Each row is a point on a landscape with many valleys, with its height.
A ball rolls from a point to the lowest of its 6 nearest points, and stops where none of them is lower. Distance is the straight distance between rows; heights are no part of it.
fimi (h 5.81): [134 105  78  76 153  97  98 146]
Bif (h 6.13): [122 113  78  82 147 109 101 129]
Vugol (h 6.11): [ 91 115  91 105 105 116  98 122]
sifi (h 4.86): [110  79 130  97  72  90 100  66]
Lekeb (h 3.96): [118  64 124  99  64 102 103  47]
vode (h 6.08): [ 94 105 100  99  84 114  96 121]
ruz (h 0.90): [ 88 110 123  93  86  82  95  82]
rakuf (h 2.28): [ 72 119 112 100  91  85  98  89]
Tev (h 4.35): [ 65 150  66 111 138 106 104 105]
pevo (h 2.16): [ 92  82 121 113  73 108 113  29]
banun (h 4.32): [146  54  82  98 103 121 102 153]
Koz (h 4.38): [125  69 109 100  58 108  93 134]
Kug (h 3.32): [108  64 124 110  57 109 111  35]
boki (h 3.42): [ 52 151  76 115 123  99 101  95]
vurep (h 4.58): [157  48  82  97 106 121  97 157]
Bur (h 7.09): [106 126  74  89 157 111 103 120]
Musav (h 6.75): [ 94 124  78 108 125 125  98 116]
Sibem (h 1.75): [ 80  93 120 117  80 108 113  22]
letov (h 1.21): [ 74 103 121 111  92  93 111  21]
zav (h 5.82): [ 77 136  74 106 124 114 100 115]
lutip (h 3.04): [158  32  90 116  75 115 104 159]
tif (h 2.02): [ 82 109 124  96  90  81 103  54]
gagod (h 2.33): [ 43 143 103 104 113  65  97  66]
Nage (h 6.91): [103 109  85 101 106 118  99 123]
dep (h 5.25): [142  81  79  89 122 120  99 144]
Zeri (h 5.49): [144  85  84  78 145 105  94 152]
vati (h 2.61): [ 23 153  93 108 121  59  96  62]
pite (h 4.99): [146  67  82  88 118 123 100 149]
reb (h 5.08): [121  78  95 101  77 115  97 134]
Fenur (h 1.88): [148  40  97 109  63 112 100 152]
Gepe (h 7.75): [126 132  77  72 165  87  86 167]
kol (h 2.99): [ 49 152  86 112 112  87  97  90]
Lev (h 2.04): [ 54 131 112 104 110  66 101  48]
Gulel (h 3.38): [ 39 156  72 111 127  96 102  96]
sebis (h 5.41): [150  81  81  75 139 108  96 154]
Muk (h 1.48): [ 65 116 118 105 100  81 106  34]
Tozot (h 7.06): [114  86 110 103  65 106  96 127]
lup (h 3.84): [ 68 127  94 111 100 102  99 103]
sona (h 0.26): [129  53 123  97  53  85  91 107]
zules (h 2.30): [ 58 134 111 101 106  73 100  67]
Batak (h 3.94): [106  81 127  97  78  91 104  50]
vazun (h 0.63): [139  48 104 106  59 108  97 148]
rida (h 5.73): [122  82  89 103  90 123  97 135]
nupu (h 5.29): [100  97 117  99  78  97  95 109]
Vap (h 4.16): [ 86 118 102 103  88 100  95 110]
lezu (h 5.05): [113  77 128  94  66  86  98  84]
sede (h 6.92): [117 130  77  81 168  99  96 136]
tir (h 3.37): [ 88  72 126 120  47 123 115  25]
vaza (h 4.19): [122  68 132  93  65  84  98  86]
Zam (h 3.14): [ 92 106 114  99  81  92  95  97]
Mosos (h 2.66): [ 25 152  94 106 122  59 101  48]
sus (h 6.50): [109 115  80  97 128 125  99 125]
mebur (h 4.45): [135  65  84 100  92 126  98 144]
Gode (h 5.60): [131  97  79  89 136 118 103 135]
beve (h 5.48): [116  78 123  93  65  91  93 111]
ter (h 0.52): [ 80  97 120 106  87  94 111  27]
luto (h 4.64): [120  63 126  98  63  93 104  64]
pavid (h 2.38): [ 66 129 117 103  96  76  99  73]
Der (h 2.75): [135  53 118  99  52  91  93 123]
doso (h 5.62): [ 81 129  81 106 114 117  98 114]
vive (h 7.01): [117 130  79  71 168  92  87 151]
mudi (h 1.30): [ 80 104 123 103  93  88 110  38]
vada (h 5.75): [ 82 140  69 104 146 115 106 110]
Nonu (h 2.71): [147  47  93 101  76 120  99 152]
Batuv (h 2.62): [ 58 140 102 108 101  82  97  86]
bute (h 0.73): [ 66 108 117 114  94  89 111  21]

For each start below, name the point where the ball stops.
banun | vazun
vive | vazun
gagod | ter
luto | ter
Tev | ter
mebur | vazun
vati | ter
